Points on a hilly landscape, in no order, each with its height.
From any point a ball rolls to the lowest of the 2 points nearest to it. It stops when none of these is lower. Distance is the straight distance between rows; heights are no part of it.
k322: [126 178 167 149 121 137  50 120 140 102 126 118 148 122 109 134 164 111
 149 142 179  46 118 176 118 146  61 160 108 115 176 127 117  88  82 132
 166 121 100 144 102  77 110 145 111 147  94 135  99 166  91  99 137 135
 144 116 157 121  81 154 115]  h=393
k781: [136  72 112 149 116 131 167  87 156  94 135 169 177 178 121 110 156 152
 141 135 146  22 191 153 138 149 132 128 141 124 116  78 129 169  99 151
 139 146 154 152  77 134 166  97 166 113  18 105 118  94  98 117 131 133
  93 133  93 105 146 138 141]  h=262
k392: [143 146 113 106 133 172  96 165 141 104 104  99 118 110 140 180 169  85
 144 107 102 103 132 146 141 148 157 176 154 132 128 155  95 134  88 137
 139  72 120  96 126 125 109 120  99 129 160 129 103 149 130 116 131 125
 130 168 156  50  74 127 127]  h=425
k170: [105 133 135 112  99  74 109  77  77 195 135  99 128  97 187 133 118 125
 170  79 151 166  53 117 140  95 109 129 108 186 129 225 146 107 190  83
 160 122 144 127  87 155 107 105 108 147 166 191 109 145 106 127 145  72
 179 181 179 136 117 105  68]  h=593
k299: [ 93 132  78 114 117 103 200 112 147 145 104 228 152 165 171 133  71 172
  90 151  87 134 140 101 141  79 197  55 136 127 107 113 137 221 151  76
 154 190  97 121 187 120 111 116 157 110 110 121 159 139 174 120  97 108
 136 151  69 147 182 119 131]  h=343
k714: [166 110 112 115 138  89  91  42 117 115 106 117 109 145 191 101 132 128
 133  59 154 131 135 172 122  85 129 102 169 195 186 118 148 107 189 109
 134 153 100 137 125 155 159 124 143 137 123 131  90 129 119 163 141 113
 122 187 106 146 154 148  98]  h=533
k466: [103 116 142 154  99 121 120 155 122 125 142 120 165 141 108 117 134 107
 131 163 154  80 153 114 130 156 100 148 132 114 108 140 103 128  99 138
  91 147 166 149  73 120 136 133 116 137  73 139 151 123  87 114 144 139
 105 112 176 113 111 101 135]  h=298
k89: [109 127 151 162 120 132  56  93 111 139 169 122 156 118 109 100 113  94
 163 103 159 111  94 142 144 150  63 154 127 149 155 144 145 105 144 143
 122  96 139 157 109 111 128 116 123 170 133 131  95 125 114 111 159 140
 134 123 154 181  93 112 112]  h=644
k426: [141 197 172 113 162 139  74 129 146 116 109 108 100 114 134 174 179 121
 125 127 156  97 119 178 115 137  97 158 100 122 159 155 109  86 109 129
 194 113  91 122 124  95  93 138 106 132 147 146  84 170 116 126 133 115
 168 136 150  99  95 159 115]  h=432
k713: [169 106 121 116 127 143 108 140 106 121 111  63  77  95 123 116 145 124
 162 101 114 159 112 144 122 144 152 150 161 120 132  85 137  94 108 150
  97  71 125 109 156 146 126 158 110 130 166 117 158 122 140 144 103 157
 115 120 106  91 131 150 119]  h=519
k621: [151 129 137 159 168 180  89  92 147  97 166 134 129 160 116 111 134 122
 140 106 137 124 146 175 115 135  96 154 134 141 153  90 104 118 118 182
 154  92 105 126 149 103 145 135 138 116 136 129  84 112 122 115 151 134
 109 119 132 147 110 155 139]  h=681
k684: [151 104 110 128 106 126 133  96 147  84  98 124 147 153 139 104 164 160
 151 133 145  37 172 159 126 138 146 123 157 121 146  62 117 123  75 127
 132 127 117 123 118 134 143 122 152 115  53 112 136 131 102 103 109 146
  96 136 101  79 134 172 132]  h=316
k316: [ 80 150 121 116  86  89 155 168 128 141 104 157 156 133 143 145 105 130
  97 189 129 104 139  92 129 112 143 102 123 117 116 172  99 153 130  75
 107 185 136 140 110 120 106 134 112 136 116 152 164 151 117  98 122 106
 133 129 161 135 119  96 134]  h=263
k717: [ 88 110  70 115  66 106 180 121 158 123 100 191 193 149 163 149  85 129
 131 137  84  63 156 110 161 119 200  96 152 148 119 149 114 207 118  77
 133 148 128 118 139 134 133  85 149 127  94 114 144 127 139  76 129 121
 121 160 108 136 116 107 146]  h=269
k626: [175 135 148 100 163 161  33 143 109 100 120  69  70 131 106 142 164  70
 122  94 118 166 131 166 103 163 108 183 154 116 154 112 110  85 134 185
  74  97 121 130 141 135 139 180  79 147 187  93 111 130 150 197 154 183
 112 110 149 114 115 120 142]  h=570
k639: [106 103 127 161 135 175 183 171 133 142 186 135 156 129  58 131 120 122
 147 153 113 124 121  81 166 181 127 151  98 102  61 134 136 163  98 165
 118  89 183 123 102 133 139  92 156 115 121 123 137  86 132 117 130 133
 122  89 118 115 128  94 149]  h=421
k264: [ 92 111 100 121  88 100 178 153 115 160 127 149 143 111 139 127  68 131
 119 148  99 165 109  70 146 102 163 101 138 139  98 162 128 169 155  84
  98 154 145 112 142 148 123 117 133 132 140 143 170 119 144 103 117 112
 128 144 127 151 134  87 134]  h=189
k628: [179 119 123 118 167 185 125 108 170  76 107 117  88 149 142 148 184 143
 145 108 112 106 177 184 118 136 150 147 154 114 135  64 107 121  85 165
 156  66  97  97 164 137 136 134 141 100 134 114  90 119 141 137 113 148
 115 148  85  49 123 185 146]  h=483
k586: [129 113 151 122 175 116 114 128 126 138 135 147 102 131 101 137 108  81
  90 109 108 171 130 108 160 133 102 101 122 145 126 163 175 131 203 137
  84 140 147 150 130 160 148 112 137 158 164  94  92  78 169 196 170 142
 140 131  90 190 150  82 160]  h=336
k853: [ 66 162  88 101 100  83 171 133 144 142  97 219 159 136 165 160  71 152
  96 167  95 112 116  99 150  85 167  67 124 126 130 154 120 195 155  50
 155 188  97 129 166 105  93 127 137 133 144 140 134 160 167  95 107 106
 161 144 112 163 139 110 126]  h=308
k351: [159 160 166 114 151 183  58 181 112 108 135  70  85 125 113 144 169 114
 110 138 126 190 128 160  59 140 124 185 120  85 125 114  72  81  87 180
 133 106  95 109 163  95 113 199  80 112 177 123 149 158 130 146 127 164
 124  71 183  83  99 143 128]  h=274
k43: [125 115 183 126 178 119 155 146 134 137 134 135 112 154 120 142 157 118
  68 165 157 127 170 115 138 132  88 112 121 122  92 172 118 138 174 138
 115 189 173 162  65 138 149 122 141 127  99 123 106  92 118 195 154 111
 126 133 142 117 169  90 159]  h=358
k754: [167 137 111 113 142 118  87  34 145  89 104 131 133 166 185 122 156 145
 135  65 156  96 153 203 109  78 119 121 164 193 212 107 104 113 158 118
 165 146  70 129 129 117 146 129 147 119 111 136  63 150 110 132 140 107
 123 191 133 135 125 174 107]  h=515
k128: [120 129 100 123 145 126 181 144 139 115 126 178 133 144  99 130  87 128
  97 129  74 154 136  96 143 135 159  86 110 113 122 101 168 160 140 126
  93 148 123 131 167 152 134 116 150 126 121  81 131 105 185 147 122 153
 124 109  65 168 163 121 170]  h=315
k692: [ 90 143  94  78  74  64 126 118  90 188  99 130 127  66 181 149  88 132
 162  99 109 159  47  97 149  83 150 106 119 162 137 211 156 129 179  43
 155 126 123 117 136 147  79 102 100 158 187 163 135 162 139 102 115  82
 184 164 139 150 112 108  82]  h=579
k95: [106 159 148 152 101  76  77  45 124 143 145 150 173 154 171  87 110 146
 127 117 193 131 117 156 100  75  61 105  97 169 190 147 121  94 171 104
 158 183 101 163 108  87 132 141 123 144 105 165 105 160  91  97 151  98
 137 154 177 222 107 139  96]  h=246
k453: [106  87 130 182 127 143 205 133 133 141 199 157 179 159  78  96 115 151
 141 155 147 108 148  87 149 166 115 129  99 119  63 114 144 165 116 163
 122 140 193 150  78 135 160  99 171 103  64 126 146  81 106 121 142 129
 108  83 116 138 161  99 140]  h=391
k903: [164  79 107 121 129  76 137  67 114 127  94 104 110 141 198  97 141 154
 134  82 165 104 146 145 138  94 157  93 186 185 140 126 153 134 163  96
 138 165 131 128 101 175 155 109 150 126  86 141 126 126  94 161 118  97
 120 207 100  83 173 137  83]  h=550
k363: [130 131 156 131 122 130 166 170 116 154 109  79  89  81 109 125 151 178
 145 173 146 134 101 107 114 139 145 135 108  76  88 113 139 104  78 114
 161 109 134 100 132 124 104 133 137 105 115 153 189 144 101 112  72 115
 140 102 123  59 147 154 101]  h=407
k153: [101 126 135 133  81 101 138 186 106 128 122 114 142 118 101 103 122 124
 118 186 135 117 136  87 106 150 121 122 123  92 111 121 119 106  94 118
  55 161 159 151 106 128 126 156 103 136  88 120 194 140 112 119 119 159
  96  84 161 126 123 108 142]  h=240
k988: [152 112 158 114 180 103 123  95 145 117  96 138 109 156 159 142 171 124
  95 121 162  72 178 158 141 110 106 106 149 145 146 133 144 136 168 116
 144 180 138 150  77 147 149 106 155 139  76 104  71 113 113 194 149 111
 133 174  98 102 175 130 140]  h=458
k175: [127 152 115  62  93  92 132 189 103 155  67 106  91  84 150 177 118 110
 104 147  96 170 106  95 126 104 155 119 137 124 141 184 125 118 158  77
  79 162 125 120 129 149  97 152  79 153 179 139 168 166 153 148 112 123
 149 143 155 122 125  97 124]  h=415
k441: [134 116 139 154 160 152 183 110 168  91 149 182 161 188  91 109 155 167
 118 153 145  73 182 146 111 151 106 124  87  90 115  61 118 144  91 179
 146 159 133 151 100 120 158 117 164  95  40 101 113 104 119 126 133 151
 102  76  97 129 159 155 164]  h=187
k281: [153 133 133  94 163 125 106 141 115 144 116 119  72 103 115 162  99  74
  98  92  78 217 106 105 143 125 132 128 137 152 137 165 162 119 205 139
  87 119 127 111 156 165 132 130 104 153 217 114 108  97 188 189 154 139
 149 131 113 180 128  88 149]  h=266
k959: [ 69 154 125 118  93  55 142 111 117 176 113 171 154 122 169 126  90 159
 107 164 151 126 103 100 137  79 121  67 107 139 118 178 136 153 166  51
 149 198 128 154 124 121  96 125 131 147 122 164 145 159 119 103 121  89
 165 151 139 172 142 106 101]  h=255
k852: [138  50 104 130 112  87 174 125 104 131 114 119 128 132 140  95 118 125
 122 118 133 106 153  85 157 136 166  89 169 140  99 114 179 154 139 100
  68 158 171 139  94 188 167 104 160 138  71  99 156  88 125 173 123 131
  95 157  69 106 188 101 122]  h=582
k107: [146 129 119 125 149 163 125 117 154 109 115 107 108 121 152 156 158 133
 154  99 126 103 140 160 149 132 157 149 156 146 132 125 122 137 110 133
 176  73 116 100 142 136 130 108 138 116 138 138  99 125 125 118 120 106
 140 170 111  67 115 155 119]  h=457
k673: [107 139 111 147  89 117 136 108 125 139 133 119 161 120 157 107 109 152
 151 131 146 125 117 133 119 110 144 131 133 150 125 141  99 133 116 105
 163 120 111 113 138 106 114 131 119 107 126 174 159 151  93  59 126  97
 136 138 170 129  99 141  97]  h=352
k277: [149 162 178 121 159 152  70 150 123 127 140  92  95 136 126 138 151 121
  83 146 149 195 129 147  58 118  90 160  95 109 138 135  72  75 127 169
 136 148 102 128 147  89 121 188  88 107 169 147 130 157 122 151 141 133
 135  91 194 143 110 141 131]  h=218
k979: [117 150 126 107 128 105 131 143 132 118  97 154 123 124 127 129 105 128
 101 135 107 141 131 120 127 120 135  91 127 117 157 113 144 125 145 103
  92 160 114 146 157 134 116 142 127 141 131 101 136 138 155 134 122 148
 133 117 100 172 141 130 154]  h=357
k295: [113 133 126 100  96  91 124 163  93 157 108  88 120  99 150 148 125 104
 120 133 130 155 107  92 127 115 136 139 137 149 121 206 110 114 152  96
  80 148 151 126  81 153 106 143  87 148 146 166 157 150 117 138 134 106
 137 159 194 106 111  90 103]  h=444
k393: [148  98 111 115 161 182 215 192 152 108 130 130  88 129  73 155 146 146
 128 143  71 157 150  89 142 156 169 128  99  84  78  94 153 150  88 164
 116 101 146  90 135 169 146 119 163  95 133  99 143  92 180 166  97 152
 118 107  64  62 171 133 169]  h=485
k321: [ 95  93 131 167 100 111 173 144 128 141 160 145 176 163 123 100 107 129
 106 173 149 118 168  86 124 130 120 121 132 132  85 141 102 165 137 135
  88 177 175 149  79 126 153 133 138 119  71 145 165 104  91 114 149 119
 101 117 171 150 134  94 141]  h=347
k371: [127 164 156 134 135 125 130 138 139 107 118 131 122 135 126 113 142 166
 113 167 148 117 141 147  87 119 116 114 107  93 143  81 103  94  90 136
 156 146  94 132 152  97 113 160 131 104 106 132 148 153 109 101 108 143
 129  90 129 129 134 170 136]  h=356
k778: [114 179 168 117 113  74  86 114 115 158 106 129 102 104 140 116 118 155
 114 152 152 171  93 135  82  97  77  94  84 104 163 124 140  65 139 107
 134 166 107 162 160  92  96 174  90 143 151 148 154 173 123 120 117 128
 153  90 144 207 118 145 116]  h=288
k273: [131 118 168 162 194 157 159 128 145 118 181 149 128 163  63 108 149 140
 115 144 149 123 154 124 133 168  76 134  83  94 101  90 151 123 128 187
 128 133 155 154 105 131 158 119 162 111  95  98  98  86 129 171 143 151
 112  71  96 141 178 133 162]  h=63
k308: [152 111 114  92 129 166 165 210 134 118  95 111  81 105 100 169 132 114
 110 140  63 164 142  99 142 139 183 136 139  99 102 121 128 138 107 140
  89 101 135  87 152 160 129 134 125 122 165 103 149 113 176 158 104 151
 121 135  94  78 136 119 166]  h=508
k585: [188 104 114 117 169 178  65 106 117 102 141  72  75 145 139 136 154  72
 136  63 112 186 141 166 115 132 135 179 175 167 146 118 100 110 154 187
  83  76 119 110 144 143 151 165  99 132 193 130  90 110 147 176 160 148
 103 150 151 107 118 120 123]  h=553
k945: [159 119 134 125 165 172  97 156 129 105 148 116  89 128  82 122 120  86
 115 110  88 180 137 125 120 161 118 148 133 114 137  97 130 106 131 185
  71  87 131 119 156 147 147 144 116 135 178  87 112  96 169 173 142 177
 107  93 107 151 133 118 164]  h=587
k935: [147  82 112 121 128 129 141 146 142  84 124 151 139 172 121 122 130  91
  97 132  94 108 194 123 128 140 139 116 157 130 137 104 115 142 130 159
  42 157 145 146 101 151 170 131 134 128  86  89 120  91 139 159 155 167
  72 127 116 137 141 110 179]  h=616
k767: [117  90 119 137 152 140 157 126 131 132 161 166 141 141 123 134  90  90
 104 106  97 158 140 103 166 122 139 108 133 158 105 166 147 169 180 135
 105 133 151 127 133 156 156  89 154 138 146 112  98  61 156 155 166 119
 126 146 105 160 142  82 151]  h=390
k846: [151 189 149  96 157 160  74 159 138 125 102  92  86  97 133 186 167  97
 131 106 105 135 103 156 121 142 132 178 131 127 144 158 115 100 113 126
 161  81 102 102 143 120  94 134  90 137 196 128  99 163 143 141 129 126
 172 138 148  89  86 139 117]  h=459
k81: [112 160 124 129  63  63  82  97  94 147 125 114 145 106 166  89  97 146
 142 145 160 181  94 129  72  67  89 100 100 131 167 132 112  75 134 103
 113 160 105 170 139  90  96 180  75 133 147 180 183 189 107  78 121 105
 131 104 191 201  87 149  88]  h=325
k68: [121 104 143 107 151  98 175 133 143 127 110 172 142 167 145 150 150 134
  67 161 148  70 184 120 151 114 115  83 138 122 106 154 130 178 154 105
 109 218 165 176  65 150 145 101 154 135  53  99 105 102 117 177 143 105
 125 155 108 107 171  99 158]  h=410
k765: [149 144 154 132 119 133  77 119  83 177 131  41  80  63 147 127 152 136
 179 107 153 180  58 149 100 132 118 176 116 128 107 146 126  79 117 136
 173  69 124 103 123 111  97 154  85 129 178 193 164 166  98 118 103  97
 152 125 187  82  98 145  54]  h=626
k558: [151 117 135 128 113 104  99  85  82 178 124  42  88  89 182 121 154 141
 184  78 169 161  74 145 122 113 128 161 145 161 122 159 128  86 153 123
 153  99 139 112  91 146 117 140 104 119 158 200 144 165  81 138 112  82
 141 178 191  63 123 141  47]  h=618
k599: [106 202 172 127 173 122 117 103 165 129 112 183 135 134 120 151 131 156
  91 152 141  99 120 163 130 113  94  99  78 104 161 124 148 118 132 107
 205 156  82 145 171  81 100 128 143 134 130 117  79 149 147 121 119 124
 183 114  90 187 131 161 149]  h=359
k485: [103 153 107 134 109 112 112  67 148 122 119 161 174 123 163 115 103 150
 160  93 139  76 101 165 148 100 143 107 142 157 179 133 150 148 127  77
 199 110  92 127 166 108 113  86 151 137 122 123  98 139 122  72 125 109
 162 162  96 153 109 156 101]  h=277
k274: [169  78 107 148 138 149 106  95 101 133 147  68  92 121 149  97 123 118
 151  79 137 192 120 141 116 119 146 155 174 164 125 108 120 113 154 161
  97  91 132 112 145 143 153 154 124 113 167 154 136 110 126 144 135 128
  95 151 147 120 135 130  95]  h=535
k82: [130 168 115  79 114 163 142 223 149 103  75 132 104  89 104 194 144 107
 113 157  61 125 117 112 139 143 174 137 128  84 128 125 131 128  80 105
 114  89 109  91 167 134  98 127 109 138 174  78 135 152 173 132 100 159
 146 114  96  86 107 140 168]  h=528
k531: [137 160 127 117 103 180  99 200 105 117 138  86 119 111 100 138 129 116
 119 156  96 199 113 125  74 131 155 163 120  88 114 110  74 103  68 157
 115  99  96  96 176  94 104 185  80 113 178 128 186 156 136 103 108 153
 116  73 172 105  85 139 125]  h=311
k983: [130 133 151 115 150 143 174 176 128 150  98  96  75  74  94 158 152 157
 139 152 123 121  93 108 150 152 148 137 112  84  92 132 178 131  95 106
 172  80 141  99 134 141  98 102 151 126 141 121 148 128 137 144  82 112
 162 116  83  71 152 142 128]  h=434
k403: [172 129 121 126 122 155 104 120 132  94 102  66  99 108 129 119 178 153
 176 117 138  99 125 177 120 150 151 153 158 105 140  55 117  90  58 145
 139  57 106 102 156 118 119 154 120 117 132 119 142 144 118 112  91 152
 116 121 113  47 121 186 109]  h=503
k491: [150  88 114 151 127 173  90 149 117 108 159  84 136 160 123 111 148  98
 128 124 146 140 170 131  97 151 126 185 156 124 106 112  57 137 104 192
  72 114 148 123 108 114 155 167 100 105 122 148 148 123 107 128 147 142
  69 121 206  83 109 117 125]  h=639
k310: [124  64 115 143 101  84 174 109 109 156 122 105 136 131 164  94 125 158
 132 133 161  99 149 102 148 115 155  99 167 158  94 138 140 155 143  99
 121 164 169 133  83 168 157 100 157 117  71 144 160 102  83 140 121  97
 112 174 114  83 172 107  96]  h=566
k866: [131 151 114  85 139 129 131 179 129 129 109 154 100 130 118 172  84  86
  62 140  57 216 139  94 124 105 150 114 138 123 142 160 105 135 183 129
  75 166 112 111 162 143 124 157  98 139 201 109 123 125 185 162 144 146
 128 124 142 177 126  93 176]  h=329
k847: [126  86 125 149 119  96 116  60  83 180 159  70 114 111 184 107 134 130
 176  66 179 156  85 132 141 106 113 148 151 197 118 191 137 112 189 123
 157 123 158 122  65 166 146 115 129 126 144 190 112 131  73 151 140  72
 137 196 188  87 143 110  54]  h=607
k671: [125 123 113 159 133 211 138 183 116 143 205 126 148 111  55 135 100  92
 144 130  78 176 100  78 154 179 132 187 106 103  62 144 109 152  97 184
 126  50 158  84 139 121 127 101 131 120 175 123 130  96 154 100 128 143
 117  89 149 125  85  84 143]  h=385
k279: [132 183 135 136 125 159 111 142 155  87 135 145 147 145 126 135 128 145
 106 162 122 146 143 161  76 112 129 134 104 105 151  92  66 111  82 148
 166 124  62 117 186  64 106 171 105  95 142 139 134 163 126  72 124 141
 127  80 154 150  85 175 135]  h=327
k309: [106 123 187 161 170 134 142 141 123 158 182 142 132 150  87 119 133 122
  88 166 163 162 136 100 132 140  63 130  85 118  84 163 125 125 170 160
 123 163 171 163  91 114 139 120 143 125 129 135 113  95 117 163 161 115
 135  97 161 175 146  84 151]  h=294
k899: [106 142 151 151 134 147  87 141 108 150 163 114 136  90  77 117 115  96
 167 118 125 125  67 119 161 177  87 152 109 112 120 145 175 107 116 139
 133  64 155 136 131 120 111 103 122 161 160 113 114 111 132 117 139 145
 149  94 119 159  93 108 126]  h=631
k655: [127 135  96 116 106 174 127 165 168  93 115 152 162 130 117 181 137  87
 144 124  77  69 147 131 159 160 159 151 149 128 137 138 113 157  77 127
 126  77 131 116 134 126 119  97 122 142 134  95  94 125 147  88 136 146
 122 147 116 105  68 125 160]  h=381
k41: [ 90 106  79 142  83 134 222 167 126 150 160 168 167 117  88 125  66 141
 142 155  66 149  99  51 159 139 176 108 100 115  76 130 146 186 114 110
 109 123 148  99 142 142 124  99 162 123 124 112 175 106 163  85 105 137
 122 104  99 153 138 100 146]  h=87
k133: [103 147 127 136 122  82 124  81 118 156 115 155 147  99 147 102  96 162
 146 110 149 103  81 139 155 112 126  83 120 134 151 121 189 133 142  67
 179 127 115 148 164 125 106  87 151 149 114 117 129 137 135 105 113 118
 163 137  69 171 146 151 106]  h=297
k183: [125 159  88 117  98 115 136  83 150 115 105 135 155 132 193 139 121 160
 151  97 137 104 123 166 127  81 171 120 151 179 162 153  97 146 117  87
 191 123  80  96 153 116 109 115 130 105 141 170 119 165 108  61 113  78
 150 188 147 102  98 163  93]  h=320
k152: [ 88 164  99  69  82  70 126 152 112 167  67 162 125  56 153 164  92 122
 129 134  94 121  61  94 161 106 146  92 124 124 158 171 180 139 159  30
 133 129 119 131 167 127  70 105  99 181 186 113 135 173 178 112 101 119
 180 128  95 170 121 117 112]  h=565
k603: [121 173 160 122 130  87  97  78 118 167 111 122 104  85 153 112 117 156
 143 117 154 148  74 149 112 107  94 100  99 126 160 131 162  86 146 100
 186 127 101 148 156 104 101 131 119 142 148 146 129 160 121 112 114 105
 168 120 114 178 122 161 102]  h=241
k949: [110 121 130 154 106 109 173 153 116 129 136 125 149 132  86  81 127 160
 144 165 140 115 129  91 111 163 120 108  99  84 110  73 154 111  85 134
  80 152 152 149 112 136 135 140 139 111  68 103 180 128 117 122 103 170
  99  63 109 138 164 135 142]  h=290
k291: [138  96  99 160  98 138 160 120 129 103 140 108 154 131  91  79 140 156
 185 133 129  76 139 126 131 180 153 139 129 109 111  42 144 119  57 155
  98  88 138 124 115 134 148 132 152 107  74 104 162 123 115  99  98 168
  90  90  93 100 145 158 128]  h=332
k600: [147 119 135 148 195 165 143 133 137 106 167 146 102 142  54 127 113 104
 121 107  89 177 128 115 147 168 117 132  89 107 114  97 182 124 144 188
 109  84 134 131 156 156 155 111 155 134 164  83  91  72 177 190 145 161
 124  80  64 161 153 122 170]  h=602
k568: [113 169 166 144 159 113 101  70 145 130 134 167 151 157 146 114 128 154
 101 128 178 111 140 167 116  91  70 104 100 138 169 128 122 110 158 122
 187 181  95 156 126  81 132 134 146 130 103 144  83 143 113 117 148 106
 149 144 131 194 131 153 132]  h=307
k233: [107 101 122 128 112 116 128 139 114 143 143 118 151 140 149 141 122  87
 125 123 139 117 142 106 154 131 128 144 156 170 115 203 104 150 160 116
  92 143 166 130  67 149 143 110 120 141 124 153 114 109 107 133 165 111
 123 175 184 113 111  70 120]  h=477
k542: [157  80 117 102 126  94 146 160 114  94  81 118 105 134 115 111 150 112
 115 132 124 101 167 105 135 153 146  99 157 112 130  79 166 116 119 125
  36 155 159 144 108 187 157 134 137 146  85  72 151 104 140 184 121 172
  88 124  74 103 183 122 158]  h=599
k154: [149 138 113  72 109  89 131 152 109 137  68 110  83  97 149 135 110 137
 109 129  92 177 115 117 114 100 159 102 150 121 151 113 138 113 150  97
  85 155 109 123 168 150 108 164  96 142 167 121 171 152 161 150 101 141
 133 128 103 146 146 132 128]  h=388
k855: [ 94 101  65 137  96 141 232 125 169 133 148 213 188 159 120 153  84 149
 135 136  62 100 142  92 168 129 203  96 110 124  77 122 148 223 113 113
 153 140 140 109 157 140 128  74 175 100  96 100 144 100 171  90 117 129
 127 129  68 137 146 107 153]  h=191
k573: [111 112  70 116  70 136 127 117 165  97 107 165 192 136 147 157 125  97
 156 103  93  35 145 141 171 136 174 138 168 167 151 160 118 179  96  97
 139  94 129 117 127 132 130  71 138 141 106 106  98 120 130  70 140 124
 125 176 117 113  74 121 131]  h=333
k124: [124 102 179 167 167 139 110 133 105 144 174 103 104 123  73  96 136 111
 132 135 156 152 117 111 136 169  70 144 111 102 100 121 157 103 142 173
  89 117 181 155  94 140 156 133 133 138 130 117 131  93 116 181 143 149
 112  85 135 150 163  94 141]  h=207
k101: [119 184 152 127 154 165  93 171 150 109 145 155 141 147 103 154 123 112
  77 163 114 160 144 132  93 128 101 143  91 107 141 140  78 117 111 162
 145 139  92 127 162  82 112 153  99 111 164 131 104 146 138 102 148 138
 133  91 168 167  83 130 162]  h=287
k693: [142  89 139 191 156 157  99  49 144 118 190 141 155 174 124  81 132 139
 147 100 188 101 157 177 115 119  67 162 137 155 144  87 111 127 151 185
 160 130 133 135  95  95 177 126 156 112  86 146  90  96  80 117 159 114
  95 137 145 152 135 144 115]  h=670
k587: [118  69 131 158 150 145 134 108 133 137 181 139 148 161 131 126 125  89
 125 105 140 118 151 126 165 135 108 146 152 171 101 181 120 164 173 156
 121 133 170 144  73 146 167  95 152 135 116 142  83  62 109 155 179 102
 108 166 147 119 136  74 130]  h=442
k90: [120 142 152 145 163 137 128 135 114 137 154 121 105  94  55 103 120 131
 154 114 116 153  76 111 140 177 100 123  85  91 122  91 210  93 122 154
 126  76 140 137 150 138 123 111 144 148 153  91 123 112 156 154 113 164
 149  57  67 178 145 136 138]  h=617
k198: [153 124 135 124 160 124 118  52 163 103 109 162 139 177 172 132 166 151
 112 103 166  55 184 192 125  94 108 116 156 157 172 112 118 143 147 121
 188 171 101 143  95 118 159 104 166 119  52 129  69 121  98 139 140 105
 122 182 114 105 142 161 124]  h=491
k250: [122 152 127 125 118  64 110  52 110 158 112 127 135 125 192  98 109 172
 132 109 164 148 106 155 104  71 116  89 124 163 168 141 134 103 171  83
 172 172 100 146 138 115 116 138 125 127 125 169 135 169 103 105 121  86
 149 161 146 171 136 161  87]  h=177
k471: [128 124 125 137 173 139 203 113 157 111 134 192 146 166 110 119 127 169
 104 139 113 119 167 118 126 125 144  91  94 105 103  77 150 170 119 143
 144 165 124 135 143 129 137 110 170  91  71 100 123 104 153 141 122 142
 126 102  65 134 181 147 158]  h=256
k470: [169  65 112 132 131 177  99 130 139  77 145 119 129 181 121 116 160  82
 122 112 119 105 196 146 100 151 127 170 174 127 132  83  71 131 106 206
  47 118 142 132 102 128 176 159 115 123  98 103 116  97 120 154 156 169
  46 128 164 100 120 127 163]  h=629
k697: [115 166 101  87 100 112 126 182 129 119  63 143 120  73 132 168 126 118
 137 138  95  89  91 112 155 134 166 118 137 101 160 125 169 131 104  58
 122  98 108 125 168 134  83 114 108 164 165  86 134 168 165 107  96 144
 156 121  78 135 113 148 139]  h=548
k636: [136 146 136 135 142 206 106 191 110 148 178  92 110 101  86 140 126 106
 123 138  95 196 107 108 113 151 141 191 112 104  79 142  88 133 100 174
 147  67 133  83 154 105 117 140 108 112 192 141 146 127 137 111 121 127
 126  94 175  92  80 109 126]  h=348
k88: [140 140 143 148 103 115  96 112 135 102 109 100 142 119 122 112 165 141
 163 148 177  28 136 165 133 155 100 144 140 110 156  93 130  95  66 121
 145 118 123 136 103 113 122 129 127 135  67 124 131 156  79 103 108 137
 123 121 130  81 117 165 110]  h=355
k918: [144 140 160 142 121 117 127 127 116 143 122  71  94 110 139 107 150 173
 133 159 176 154 116 143  76 115 117 131 113 101 118 102  99  81  95 131
 161 131 109 121 141 101 111 173 114 103 121 175 185 161  88 107 101 111
 126  99 167  94 131 172  95]  h=382
k219: [123  96 135 172 139 139  72  58 125 127 191 134 157 158 141  87 118 103
 149  79 177 125 123 161 128 116  67 160 147 186 157 149 119 122 189 160
 146 124 134 146  88 111 165 116 140 140 126 156  70 106  95 130 178 112
 111 160 169 180 112 107 102]  h=658
k381: [112 148 116 147  75 108  91 119 105 139 156 117 174 119 153  97  88 122
 142 129 148 168 101 123  85 102 114 139 117 151 144 155  86 108 134 118
 117 127 109 135 135  88 104 159  88 130 150 179 159 163 101  61 145 106
 126 118 208 183  65 128  92]  h=353
k550: [123 142 116 117 150 162 222 179 156 121 119 149 114 120  82 156 141 175
 129 163  86 120 128 100 139 147 167 119  91  80  87  92 160 158  76 124
 166 102 124  99 153 137 113 105 165  96 114 104 141 126 160 128  78 139
 150 102  59  79 157 155 155]  h=462

Call two points neighbours if one is among the 2 nearest of the other. Go from one point of each pair to the other, from neighbour to neighbour, staying as low as possible. Name the highest point that can't be avoided.
k277, k273 => k639
k959, k277 => k846
k153, k441 => k291
k250, k485 => k133
k959, k41 => k316

Where does a ball stop that starts at each point below?
k693 => k392
k935 => k273
k585 => k392
k558 => k277
k308 => k277
k198 => k273
